Points on a hilly landscape, in no order, each with its height.
A ball rolls from a point to the lowest of its 3 nearest points, and stops where none of them is lower. Distance is the straight distance between rows; heights are no part of it.
q854: [ 90 119 168 168 116 171  80  81 116 113 145  62 149 118 186 124 160 154
 144 116 144 126  88]  (h 4.87)
q75: [161 114 130  81  81 140 128  90 161  95 135 153 159  97 158 166 139 167
 123  84 170 108 134]  (h 2.53)
q862: [102  40 112 116  92 174 120  90 162 134 143 126 164  77 141  99 141 187
 111 125  98  75 163]  (h 2.78)
q748: [128 141 166 133 119 155 116 134 120 133 125 109 132 126 126 129 140 119
 118 105  91 141  89]  (h 3.17)
q767: [183 199 116 131 152  48 145 179 131  88 113 182  65 138 127 144  95  64
 161 140 139 165 138]  (h 2.49)
q942: [ 53  82  93 128 136 123 134 114 113 188 129 114 127 160  63 104 110 144
 103 166 126  80 148]  (h 1.22)
q730: [162 138 121 102 106 136 140  88 153  80 144 154 162 103 167 158 143 160
 142  92 181 129 128]  (h 2.56)
q382: [199 186 146 122 132 113 136 135 146  77 142 164 121 128 151 139 147 101
 128 118 156 159 125]  (h 3.04)
q480: [113 109 138 105 116 159 122 127 122 173 117 102 145 130 104 128 134 141
 106  95 107 121 111]  (h 2.39)
q774: [ 84 100 107 115 127 150 143 118 121 168 135 109 136 147 100 117 124 140
 117 116 127 111 134]  (h 1.36)
q505: [205 196 165 136 121 106 115 147 112  57 136 180 115 124 154 156 155 135
 142  97 147 168 106]  (h 3.59)
q393: [157 177 134 129 135  78 115 194 106 100  92 164  70 143 108 152 106  65
 160 116 105 151 112]  (h 2.44)
q392: [101 103 132 100 117 137 122 147 115 202  74 119 134 137  81 127 117 155
  89 123  81 117 109]  (h 1.80)
q177: [162 140 127 116 117 115 129  75 161  70 169 148 155 126 181 148 149 140
 161 112 202 139 140]  (h 2.65)
q506: [147 146 154 120 118 141 124 138 141 132 124 149 134 115 120 142 119 104
 109 116 118 141 116]  (h 2.76)
q905: [137 117 120 142 125 120 152  69 164  87 191 136 137 121 196 116 147 136
 133 141 175 117 159]  (h 2.68)
q780: [129 118  89 110 137 112 161 129 153 147 141 173 136 152  95 120  91  75
 138 147 141 136 162]  (h 2.06)
q880: [169 199 153 161 130 104 108 178  93  68 104 145  69 121 121 143 127  75
 154 111 127 165 104]  (h 1.18)
q204: [ 98 128 111 113 160 109 153 152 113 186 120 138 131 181  79 130 107 121
 117 161 116 117 130]  (h 0.90)
q685: [123 119 104 110 140 130 147 135 145 138 149 143 125 146  95 122 103  95
 135 128 129 138 146]  (h 2.22)
q148: [127 116  91 121 117 123 155  99 152 117 165 147 121 111 131 126 116 106
 122 136 151 120 165]  (h 2.40)
q766: [148 141 151 118 123 127 118 150 129 144 103 160 103 134 101 143 105  99
 127 102  86 144 119]  (h 2.69)
q732: [111  69 117 118  93 169 125  94 141 127 151 122 149  85 137 124 124 150
 114 109 119  94 148]  (h 2.08)
q295: [140 146 156 162 129 154 109 120 126 101 143  93 136 116 158 129 156 119
 127 124 141 132 104]  (h 5.75)
q688: [100  97  97  99 127 129 148 136 138 181 114 144 140 145  83 125  87 135
 130 116 114 123 133]  (h 1.94)
q138: [151 165 186 179 122 138  41 110 113  80 147  91 139 110 208 143 159 167
 145 143 183 196  92]  (h 5.16)
q744: [148 154 119 112 145  66 158 166 112 128  97 197  93 155 102 158  72  66
 159 131  83 138 130]  (h 1.96)
q621: [100 157 141 150 149  85 132 173  86 169 102  99  85 177 105 124 114 111
 108 171  95 139 111]  (h 1.08)
q920: [ 99 132 144 125 127 152 123 133 100 174 127  76 131 136 119 115 148 139
  92 127 115 117  92]  (h 3.21)
q993: [117  60 109 118 123 163 149  69 178 133 185 153 167  78 168  94 141 171
 108 155 149  95 180]  (h 2.55)
q128: [121 137 109 113 174  86 170 169 114 172 110 153 128 185  86 126  97  96
 154 155 102 135 141]  (h 1.14)
q613: [123  95 174 111  78 181  60 100 122 119 109 100 177  80 170 154 143 173
 106  94 131 109  98]  (h 5.54)
q821: [ 80  59 147 117  85 181  99  84 135 154 126  82 153  85 166 123 157 197
 119 101 100  79 131]  (h 2.88)
q225: [107 148 143 118 143  92 141 184  75 169  89 139  96 175  90 148 110 107
 125 133  87 124 104]  (h 2.43)
q749: [179 181 135 121 140  86 140 155 146  97 138 181  92 134 139 138 121  83
 125 128 135 160 136]  (h 2.93)
q824: [ 64  77 152 155 116 161  95  69 128 143 168  70 158 115 189 113 170 189
 127 127 127 105 123]  (h 2.84)
q586: [ 57  59 148 131 109 172 119  82 125 175 158  59 173 105 166  90 179 214
  92 145 116  75 136]  (h 3.34)
q890: [157 156 127 131 136 123 147 124 146  97 155 124 119 124 145 127 127  92
 129 141 160 144 138]  (h 2.94)
q742: [126 172 116 154 174  72 156 178 110 148 102 113  83 173 117 109 125  99
 151 155 110 159 117]  (h 2.73)
q504: [108 112 114 131 132 143 144 106 115 139 155  96 121 129 118 115 133 123
 120 118 138 119 141]  (h 0.88)
q194: [125  79  95  86  97 153 136 106 150 142 129 156 133  92 112 125  99 147
 111 103 132 101 161]  (h 2.31)
q515: [149 144 130 120 144  93 137 163 143 134 122 182 107 138 107 136  93  76
 143 129 100 147 133]  (h 2.28)
q752: [122 125 172 146 105 154  71  83 139  94 149 109 148 100 195 147 150 152
 125 118 169 138 109]  (h 3.82)
q132: [103  93 112  86 123 136 117 160 113 194  65 126 143 141  68 130 108 162
  96 108  84 113 114]  (h 1.57)
q366: [ 82  89 103 101 116 136 137 127 117 183 105 119 133 144  73 112 115 153
  98 139 118  96 135]  (h 0.91)
q429: [135 143 122 163 148 131 133 109 134  91 161  89 127 129 158 116 143  92
 140 142 162 139 130]  (h 3.56)
q992: [107 130 155 131 124 170 117 125 107 149 138  71 139 128 135 130 163 139
 115 111 120 127  97]  (h 4.45)
q580: [163 161 137 142 141 118 131 154 134 116 128 133 105 136 126 130 126  78
 141 129 114 156 133]  (h 2.97)
q928: [121  65 105  80  86 175 111 119 140 142 109 131 150  78 118 136 112 150
 100  90 111 100 143]  (h 2.52)
q100: [134  74  93  83  91 141 148  95 183 125 155 170 153  75 140 119 131 170
 108 127 145  82 174]  (h 2.13)
q90: [149 153 136 155 127 122  91  76 156  68 169 106 130 120 203 131 156 157
 159 141 208 154 124]  (h 3.10)
q134: [158 125 115  82 112 131 144 135 159 145 109 181 136 118 110 149 101 107
 118 115 140 135 142]  (h 2.57)
q440: [179 167 149 100 129 125 140 136 158  94 143 167 139 121 143 158 140 117
 120  88 156 137 125]  (h 2.98)
q229: [152 202 160 185 131 122 106 165  67  79 104 102  73 128 136 128 152 108
 154 102 112 160  85]  (h 1.46)
q764: [103 132  99 123 182  76 166 151 116 162 118 124 125 185  93 103 101  99
 144 181 128 142 143]  (h 1.11)
q170: [151 132 113 118 125 125 148  89 158  83 173 138 129 122 165 129 138 121
 131 137 171 117 150]  (h 2.47)
q979: [ 98  77  86 113 119 133 159 103 155 145 150 156 125 119  87 107 100 134
 130 134 134 103 176]  (h 2.01)
q363: [137  62  72  53  84 148 126 114 169 140 112 176 140  92 106 139  99 145
  98 115 122  96 159]  (h 2.38)
q814: [164 181 164 184 142 133  96 146 104  77 119  91 107 123 153 119 152 122
 140 127 123 164 100]  (h 3.30)
q922: [175 194 125 156 156  81 140 151 142  91 130 144  84 129 137 112 118  83
 148 148 143 166 136]  (h 3.45)
q871: [151 181 155 157 137 110 120 162 116  93 111 126  81 138 138 127 140  91
 149 127 115 160 113]  (h 1.92)
q26: [157 157 112 122 153 105 164 153 155 116 146 153 108 134 125 119 106  69
 143 145 141 152 141]  (h 2.63)
q968: [180 178 145 158 135 116 102 100 135  54 150 114 140 121 192 137 152 147
 159 140 212 167 118]  (h 3.58)
q723: [160 194 136 133 143  95 113 187  74  97  84 133  70 144 107 152 109  75
 161 105 112 163 106]  (h 1.99)
q191: [129 152 160 169 145 139 124 140 117 116 133  81 125 141 145 114 156 124
 128 124 131 143  91]  (h 6.31)
q222: [ 88  59  94 111 106 156 147  94 150 161 156 127 143 103 101 105 130 158
 116 123 106  97 167]  (h 2.35)
q104: [163 178 153 201 159 117 102 124 133  66 135  92 133 112 173 121 152 124
 148 150 174 175 101]  (h 5.15)
q180: [144 178 124 171 160  97 145 163 136 110 129 105  87 143 128  97 149  78
 157 144 130 165 124]  (h 4.02)
q521: [110 140 117 135 174  89 149 172 101 167 108 116 108 188 108 108 109 104
 109 189 116 133 123]  (h 0.92)
q598: [132 209 138 164 157  72 127 183  74 121  92  95  46 158 118 125 131  99
 147 136 123 154 105]  (h 3.00)
q674: [194 205 127 117 145  61 145 179 129  70 109 196  62 145 122 161 116  77
 157 102 154 163 126]  (h 2.67)
q59: [ 83 123 130 135 130 137 117 145  91 187 127  83 108 151 103 119 132 133
  87 157 130 139 115]  (h 2.36)
q12: [157 148 122 139 123 109 105  77 160  53 181 130 142 118 207 138 165 154
 177 116 216 153 125]  (h 2.80)
q339: [114 135 165 163 132 163  84  96 123  90 149  81 149 117 186 121 153 140
 149 136 150 143  90]  (h 5.57)
q518: [125 129 137 107 122 129 118 157 112 180 106 135 117 141  93 140 114 130
 116  93  73 133 107]  (h 2.05)
q807: [138 177 146 204 154 135 126 146 122 106 130  59 106 134 165 108 163 125
 153 134 137 152  89]  (h 5.42)
q202: [100  89  72 104 150 114 169 133 140 155 110 179 162 157  58 123  77 129
 158 150 123  94 167]  (h 1.56)
q291: [138  34  82  55  68 165 110 116 171 123 129 153 147  74 122 113 132 184
  88 124 109  69 172]  (h 2.74)
q443: [142 140 203 154  99 153  38 106 118  93 133 117 166 106 187 163 166 174
 114 114 166 181  86]  (h 4.18)
q174: [162 149 108 116 161  76 160 157 134 127 119 191 110 159 102 133  81  61
 151 146 116 149 156]  (h 2.03)
q493: [116 125 130 111 129 145 137 150 127 169 109 127 130 146  98 120 117 120
 126 114 113 133 120]  (h 1.65)
q41: [172 207 122 140 160  73 122 187  98  86  88 162  54 135 119 149  95  53
 180 116 127 162 105]  (h 2.85)
q747: [128 131 152 113 115 154 120 141 114 155 112 117 129 125 111 135 135 130
 115  96  98 149  99]  (h 2.72)
q209: [120  95 137 131 111 132 132  65 165 123 182 140 157 100 190 118 145 168
 120 147 152 101 160]  (h 2.30)
q663: [131  87 123 116  90 159 126  79 146 119 134 134 150  72 155 138 134 162
 105 114 142  87 146]  (h 1.91)
q765: [136 179 127 136 157  82 124 189  73 136  84 117  59 174 116 137 121  93
 159 120  95 147 100]  (h 2.60)
q42: [132 122 117 104 160  97 169 174 114 153  81 193 135 162  78 159  81  98
 156 120  83 126 145]  (h 1.52)
q316: [145 172 129 134 150  93 143 166 120 119 117 160  86 152 106 137 105  82
 156 132 106 154 133]  (h 2.59)
q32: [177 177 178 146 117 132  72 103 126  69 145 133 156 129 203 161 169 168
 143 114 181 193  91]  (h 3.31)
q931: [ 96  86 148 118  87 173 106  95 122 141 131  83 157  96 142 129 149 159
 118  87 117  99 123]  (h 2.54)
q531: [126 105 118 122  96 143 137  92 153 123 150 133 134 108 143 135 124 120
 114 130 139 112 152]  (h 2.46)
q568: [104 104 147 156 111 151 102  70 132  98 169 108 146 108 177 137 143 139
 132 130 149 119 129]  (h 2.64)
q530: [ 86  61 120 121 104 175 123  89 136 150 148 101 152  94 144 113 150 186
 118 105 100  84 152]  (h 2.83)
q627: [163 200 110 178 172  63 165 169 139  98 103 132  73 139 141 122 114  62
 178 148 138 174 132]  (h 4.60)
q265: [131 118 112 104 113 145 141 127 147 146 134 156 135 119  99 128 102 109
 118 114 128 123 143]  (h 2.45)
q851: [171 168 155 139 128 143 105 117 125  89 148 124 136 122 157 150 146 114
 119 121 151 149 115]  (h 4.42)
q652: [102  55 135  98  74 186  85 104 139 139 106  90 168  69 155 130 140 183
 107  97 100  82 128]  (h 3.16)
q915: [ 84 111 124 119 137 129 127 141 102 198 107 107 129 160  69 123 114 133
  90 165 106 113 119]  (h 0.51)
q142: [120  60  92 122 119 153 162  78 182 126 179 152 156  84 140  94 128 161
 111 159 136  91 182]  (h 2.37)
q799: [138 165 132 124 151  88 144 182  91 130  95 154  93 164 109 146  91  84
 164 115  87 148 117]  (h 2.48)
q725: [150 184 149 201 158 120 115 154 122  91 120  93 106 129 156 105 154 116
 150 124 128 162 101]  (h 4.56)
q91: [129 172 159 129 117 119 116 172  76 126 100 119  75 144 108 148 140 111
 135 100  89 143  82]  (h 2.34)
q248: [205 206 130 127 149  87 152 151 162  70 138 177 105 126 145 138 147 100
 144 117 167 156 122]  (h 3.07)
q691: [ 66  55 127 128 105 160 132 102 130 177 147  81 164 102 125  89 167 204
  91 145  99  75 147]  (h 3.15)
q72: [124 119 181 124 103 182  78 112 127 130 106 113 161  98 144 149 138 152
 102  94 114 134  93]  (h 5.14)
q734: [115 104 130 157 128 137 131  78 134 100 169 100 124 119 167 128 143 123
 141 131 146 110 139]  (h 3.09)
q897: [109 115 144 151 129 162 116 117 122 118 150  77 143 118 155 118 144 125
 137 118 131 126 110]  (h 4.96)
q95: [100  66 145 109  86 185  94  89 128 124 118 101 161  86 162 129 142 177
  99  91 110  93 126]  (h 3.19)
q933: [124 115 115 131 123 127 138 108 140 108 170 121 119 127 148 114 128  95
 117 136 153 127 138]  (h 2.70)
q62: [ 94 119 133 120 155 108 127 161  99 186 105 118 115 173  80 121 114 120
  99 169  98 130 111]  (h 0.72)
q760: [173 172 131 109 143  68 144 179 104 106  99 187  77 138 109 166  82  55
 158 126 113 164 121]  (h 2.15)
q588: [ 83  65  85 118 131 140 157 100 157 173 163 133 145 124  86  81 146 169
 123 141 111  84 164]  (h 2.23)
q739: [103  78 106  69 101 166 101 142 114 186  76 106 147 120  80 132 126 179
  84 101  88  91 122]  (h 2.18)
q88: [ 91 139 110 140 141 114 133 142 105 180 133  69  98 159 104 105 131 117
 108 158 133 129 121]  (h 2.33)
q176: [ 71  74 164 136  91 176  90  76 113 133 143  79 154 103 172 127 161 183
 121 105 105  93 117]  (h 2.12)
q219: [179 181 115 121 146 101 152 144 164  90 144 151 102 137 147 132 123  80
 127 139 168 153 139]  (h 2.87)
q433: [ 83 118 149 138 162 112 129 163  61 200  84 113 131 177  72 132  93 110
 104 184  65 108 122]  (h 0.81)
q226: [111 119 107  97 168 102 186 169 113 182  84 160 166 175  55 146  82 124
 131 156 105  94 149]  (h 1.23)
q988: [ 76  88 106 124 126 139 137 103 109 174 150  97 128 128  98 111 144 159
 106 145 119  97 147]  (h 1.75)
q788: [101  77 150 139 100 173 119  84 128 123 148  95 155 109 176 127 147 166
 128 108 117 100 123]  (h 1.10)
q308: [ 71  45 142 115 103 171 123  95 140 170 150  84 176 100 165  90 173 215
 108 135 108  82 141]  (h 3.29)
q79: [103 120 157 174 120 147  85  78 118  98 161  81 139 123 192 123 170 146
 155 131 147 136 103]  (h 3.91)
q167: [ 81  79  89  90 141 137 143 133 123 198  84 132 143 160  61 126 105 154
 109 156 119  78 140]  (h 1.20)
q564: [ 91 100  61 119 174  89 174 133 127 152 127 165 150 181  72 112  86 100
 161 165 143 104 169]  (h 1.32)
q324: [153 128 142  92  96 148 133  98 159  96 150 138 147 100 149 158 130 142
 115 104 159 108 131]  (h 2.42)
q245: [112 145 158 141 135 137 124 142  96 164 127  73 106 156 123 121 153 132
  97 134 109 142 109]  (h 3.88)
q389: [137  99 118 103  97 133 139  77 169 105 166 148 151  93 178 144 140 159
 115 116 160 100 162]  (h 2.14)
q692: [119 108 122  99 132 135 133 159 130 184  82 144 148 144  77 141 103 134
 114 108  88 124 131]  (h 1.19)
q844: [ 95 106  76 133 139 118 163  97 140 142 164 131 127 141 102  93 122 114
 140 139 130 110 164]  (h 2.16)
q278: [113  90  69 101 123 125 157 117 139 152 140 170 120 137  87 121  87 107
 138 138 132 116 170]  (h 1.89)
q69: [107  44  71  79 100 172 124 110 146 151 117 140 144  98  98 110 113 179
 114 113  97  81 157]  (h 2.50)
q140: [174 193 166 168 135 112 102 169  97  63 109 126  78 128 135 142 142  94
 141 108 121 165 106]  (h 0.48)
q418: [179 155 175 103 106 138 113 117 135  96 122 155 162 101 160 161 148 158
 118  92 152 145 105]  (h 2.90)
q569: [147 131 160  98  93 143 107  78 145  90 138 140 164  95 175 175 149 169
 137  83 176 129 114]  (h 2.71)
q893: [ 51  96  97 140 155 117 129 135  90 192 108 111 142 173  55 111  92 115
 108 194 115  90 135]  (h 1.45)
q600: [156 124 120 108 105 137 147 110 154 115 157 152 133 100 143 143 124 109
 117 125 163 120 149]  (h 2.26)
q632: [128  62  49  60 109 139 140 131 159 147  87 185 146 120  66 131  68 131
 134 130 123  88 163]  (h 1.93)
q561: [141 153 131 126 153 111 140 161 122 136 110 142 104 160 116 132 118  89
 138 119  93 150 116]  (h 2.77)
q126: [136 114 124 119 105 128 128  69 167  90 172 151 150 113 189 146 164 172
 136 120 172 107 149]  (h 2.32)
q720: [160 144 179 150 111 156  99 142 121 110 123 122 132 110 136 151 150 121
 112 101 111 149  97]  (h 3.77)
q970: [156  98 110  93  98 133 150  70 171  90 166 165 158  87 177 143 150 172
 130  94 163  95 156]  (h 2.24)
q733: [141 133 174 124  95 154  73  87 127 102 130 126 166  92 180 173 148 160
 117 101 171 133 101]  (h 3.01)
q327: [104 132 159 115 123 109 125 161  86 193  87 117 109 155  90 135 111 135
  86 127  76 123 111]  (h 2.29)
q15: [ 87  85  98 139 130 148 163  92 147 138 176 132 130 110 120  91 137 147
 118 132 117 102 178]  (h 2.41)
q385: [143  79 117 103  90 149 140  85 176 120 154 158 159  82 175 137 135 178
 116 119 140  89 165]  (h 2.04)
q161: [ 80  69  58 112 151 112 162 103 159 169 142 161 142 141  62  87 107 146
 142 153 121  82 173]  (h 1.98)
q980: [ 90 116 110 132 139 135 139 123  94 177 138  86 118 151  93 115 134 134
 105 151 137 116 127]  (h 1.90)
q754: [134 124 104 106 152 104 156 161 130 165 104 192 139 157  83 139  83 100
 147 130  97 136 148]  (h 1.35)
q255: [148 136 197 152 101 168  61 117 115 102 120 119 164 109 162 160 152 160
 117 107 127 155  90]  (h 4.51)
q499: [150 199 143 181 152  98 125 174  94 101 110  90  65 144 121 115 149 111
 159 126 113 177 100]  (h 3.76)
q789: [147 132 102 114 125 120 149 118 152 128 145 156 120 125 114 128 105  77
 135 139 146 140 153]  (h 2.21)
q975: [118  95  76  95 126 129 152 144 147 162  98 176 146 141  73 121  73 114
 142 136 121 113 152]  (h 1.74)
q164: [126 158 129 131 150  80 136 181  84 138 106 135  76 172 109 136 115 108
 148 130  86 140 109]  (h 2.25)
q738: [ 72 103 137 117 156 115 141 169  97 198  62 137 154 167  48 135  79 120
  90 188  68  79 127]  (h 0.85)
q999: [153 135 127 105 126 122 137 142 156 144 126 173 124 128 109 133  96  96
 125 114 111 141 134]  (h 2.51)
q904: [125 165 121 144 160 111 150 161 131 148 139  85  97 163 119  98 128 100
 136 146 132 154 114]  (h 2.09)
q189: [ 81 108 152 107 133 119 116 182  77 204  47 133 137 159  57 147  81 140
  83 150  42  98 108]  (h 0.67)
q952: [180 197 100 151 162  74 163 164 167  97 132 147  82 128 137 109 109  60
 162 166 165 176 149]  (h 4.13)
q548: [ 90 123 129 138 137 154 144 110 104 139 149  67 127 142 130 107 161 138
 116 131 142 119 121]  (h 0.76)
q761: [148 106  97  82  86 139 153 104 168 113 147 162 134  92 135 150 120 140
 108 103 162 100 161]  (h 2.19)
q21: [ 69 106 136 141 113 152 124  93  98 153 156  56 134 122 161 109 162 163
 104 129 126 100 117]  (h 2.99)
q867: [139 150 109 135 162  93 160 164 140 141 128 147 108 172 106 112 103  81
 156 145 111 159 136]  (h 2.02)
q711: [ 90 114  87 107 153 110 168 145 133 169 129 149 136 166  81 121  92 110
 146 143 123 115 145]  (h 1.12)
q58: [160 156 145 122 109 121  95  86 147  67 162 136 163 116 194 150 157 157
 150 112 205 169 110]  (h 2.95)
q516: [108  55  79  76  98 157 122 129 139 161  83 149 147 117  77 120 101 155
 113 104  96  96 146]  (h 2.27)
q114: [168 160 205 132  87 136  42 114 109  88 132 136 145 115 199 168 177 193
 118  99 161 206  72]  (h 3.66)
q718: [162 163 116 152 161  97 155 159 151 110 133 134  89 140 131 103 115  72
 166 148 135 162 134]  (h 3.11)
q590: [170 154 109 136 130 103 149  84 170  52 170 139 133 125 182 133 138 128
 158 123 200 129 145]  (h 2.75)
q315: [183 176 186 158 115 120  82 143  99  60 115 136 116 115 161 166 148 137
 125 112 140 172  99]  (h 3.60)
q243: [154 202 130 214 170 100 140 162 124  93 114 105  83 118 145 100 153 100
 171 146 145 176 115]  (h 5.22)
q831: [127  65  73  99  96 145 146  97 165 130 149 164 141  91 113 102 125 156
 105 139 116  89 176]  (h 2.20)
q808: [138 134 118 131 139 141 141 128 132 130 149 111 117 132 131 110 122  87
 134 129 133 148 128]  (h 3.02)
q28: [ 95  40  89 114 118 171 146  92 181 150 170 142 167  83 127  77 141 172
 110 145 123  86 173]  (h 2.61)
q882: [196 152 153 121 122 143 113  98 155  53 154 173 173 114 177 167 151 154
 170  79 182 182 117]  (h 3.06)
q121: [142 160 188 165 111 153  98 142 102 109 128 102 125 121 154 139 157 126
 130 107  98 152  82]  (h 4.38)
q394: [165 168 171 153 139 136 112 145 123 101 128 127 111 124 134 131 134 102
 126 108 103 151 108]  (h 3.08)
q220: [ 74  97  77 105 159  94 175 124 135 166 128 158 147 164  47 117  91 140
 144 166 124  65 167]  (h 1.76)
q809: [ 89  71  80  99 114 139 143 122 140 164 118 149 139 136  65 114 102 139
 129 125 115  99 157]  (h 2.10)
q528: [ 97 111 126 104 137 126 141 159 107 198  84 149 146 169  72 142  95 133
  99 149  85 105 120]  (h 0.86)
q636: [ 98  84 125 145 126 146 136  84 146 122 184 113 149 103 165  96 150 151
 122 133 126 101 154]  (h 2.58)
q283: [ 77  93 125 106 113 144 104 156  97 213  71 128 147 142  56 128 106 149
  76 153  79  96 111]  (h 2.00)
q49: [173 167 186 158 111 141  75 125 115  85 134 139 141 114 173 160 149 143
 119 121 146 153  89]  (h 3.87)
q359: [184 184 158 174 127 120  99 131 121  62 129 126 118 114 154 139 155 127
 131 135 150 165 106]  (h 3.94)
q52: [ 99  92 116  85 142 113 138 176  98 197  45 139 164 158  48 134  89 150
 104 165  80  83 126]  (h 1.13)
q20: [ 88  75 104 101 102 172 117 118 121 171 117  93 141 109 105 116 139 175
 103  99 107  94 130]  (h 2.91)
q658: [151 132 107 111 159  79 173 170 125 136 102 211 126 154  88 159  62  67
 155 135  93 146 156]  (h 1.77)
q277: [180 180 103 145 146  89 163 106 166  63 160 134 120 128 177 120 146 101
 144 151 206 152 134]  (h 2.82)
q208: [ 91  63 116 139 111 167 136  81 156 134 177 116 156  87 153  99 148 176
 108 128 112  94 161]  (h 2.66)
q731: [127 130  81 119 185  77 170 146 130 142 131 167 139 170  93 101  83  75
 167 158 137 146 153]  (h 0.70)
q445: [130 140  90 135 156 105 154 144 143 135 151 118 109 150 116  93 114  78
 154 145 148 159 135]  (h 2.07)
q141: [ 72  74 140 120 107 158 128  98 118 153 159  82 150 106 148 104 160 181
 113 113 116  84 138]  (h 2.96)
q432: [141 227 145 180 148  96 115 183  67  89  84  97  57 136 116 124 141  96
 166 107 128 171  89]  (h 2.79)
q168: [ 90 117 157 129 143 114 131 176  77 191  59 133 125 164  57 143  86 128
  89 170  47 107 115]  (h 0.75)
q27: [163 189 174 190 129 131  83 158  82  64 111 108  98 134 151 139 158 124
 148 120 118 174  90]  (h 2.11)
q181: [186 178 166 146 122 123 114 142 118  69 120 143 100 128 141 155 147 110
 119 116 132 151 109]  (h 3.48)
q257: [ 72  78 121 107  95 156 121 123  98 197 112  83 140 128  87 119 143 182
  80 130 109  85 122]  (h 2.81)
q828: [137  92  89  88 152 110 165 162 136 157  74 202 168 153  63 150  61 106
 153 135  84 102 150]  (h 1.88)
q89: [140 101 140  86  85 166  93  89 142 108 125 135 166  84 168 158 130 164
 106  98 145  98 127]  (h 3.57)
q470: [111 115 150 119 112 163 116 114 120 149 130  84 139 109 128 119 146 136
 116 105 119 124 104]  (h 3.35)
q63: [177 184 117 178 151 111 142 122 153  76 144 108 118 117 165 110 144 101
 149 159 182 153 128]  (h 3.12)
q716: [151 201 119 187 164  61 149 186 128  99  97 140  57 132 128 112 116  80
 181 137 133 175 127]  (h 5.49)
q768: [187 185 142 145 144 105 144 128 143  67 148 133 122 121 166 129 151 105
 142 139 183 154 121]  (h 2.92)
q833: [117  88 137 139  89 159 111  70 151 110 152 122 161  90 176 143 136 170
 118 126 136  94 140]  (h 1.71)
q659: [141 178 175 160 128 135  93 159  87  93 109 102 109 132 130 138 155 125
 131 100 103 151  87]  (h 4.77)
q373: [171 178 133 170 160 112 134 127 136  83 143 116 118 131 156 111 144  80
 137 141 159 161 127]  (h 3.63)
q847: [139 120 152 119 109 160 115  96 132 123 134 121 155 102 143 147 134 124
 112 113 142 116 116]  (h 2.86)
q541: [117 172 143 142 146 103 130 174  97 150 119 117  80 159 116 117 134 106
 131 116  99 144 105]  (h 1.95)
q655: [133 158 156 190 145 137  62  95 126  82 143  64 143 119 199 126 164 148
 155 152 176 177  93]  (h 6.94)
q878: [ 84 101  67 106 189  78 199 141 122 154 111 148 156 180  52 123  78 107
 149 178 128  65 163]  (h 1.54)
q533: [ 49  80 132 145 109 145 122 100  99 177 144  71 127 126 106  98 146 168
  73 166 119  84 133]  (h 2.17)
q108: [127  71 125  93  78 176  86  87 145 118 120 123 166  67 169 149 128 175
  99  96 122  82 143]  (h 3.44)
q282: [146 151 133 136 117 138 120  87 143  83 167 123 138 111 173 133 143 117
 127 128 178 131 134]  (h 2.89)
q684: [124  92 106  95 103 168 112 122 145 159  98 134 151 116  97 129 107 130
 110  89 107 126 131]  (h 2.62)
q259: [136 158  87 140 190  83 170 163 142 143 135 128 116 162 116  96 110  82
 172 162 135 163 139]  (h 1.48)
q689: [133 180 135 161 150 118 137 166 109 124 124  78  80 146 137 108 158 111
 134 131 124 153 107]  (h 3.03)
q353: [162 167 199 183 118 141  67 136  86  70 124 113 127 119 175 141 163 148
 136 119 131 178  84]  (h 3.83)
q950: [114 158 132 137 159 107 139 164 111 170 121  92  91 164 123 105 144 112
 118 153 108 146 105]  (h 1.47)

Two balls start at each pair of points below. Name the first point that both come to, or write never.
q799 / q91 | q541
q689 / q245 | q950
q142 / q970 | q385
q194 / q389 | q385

Where does a ball stop that starts at each point below?
q208 | q788
q993 | q788
q749 | q915
q905 | q788
q734 | q788
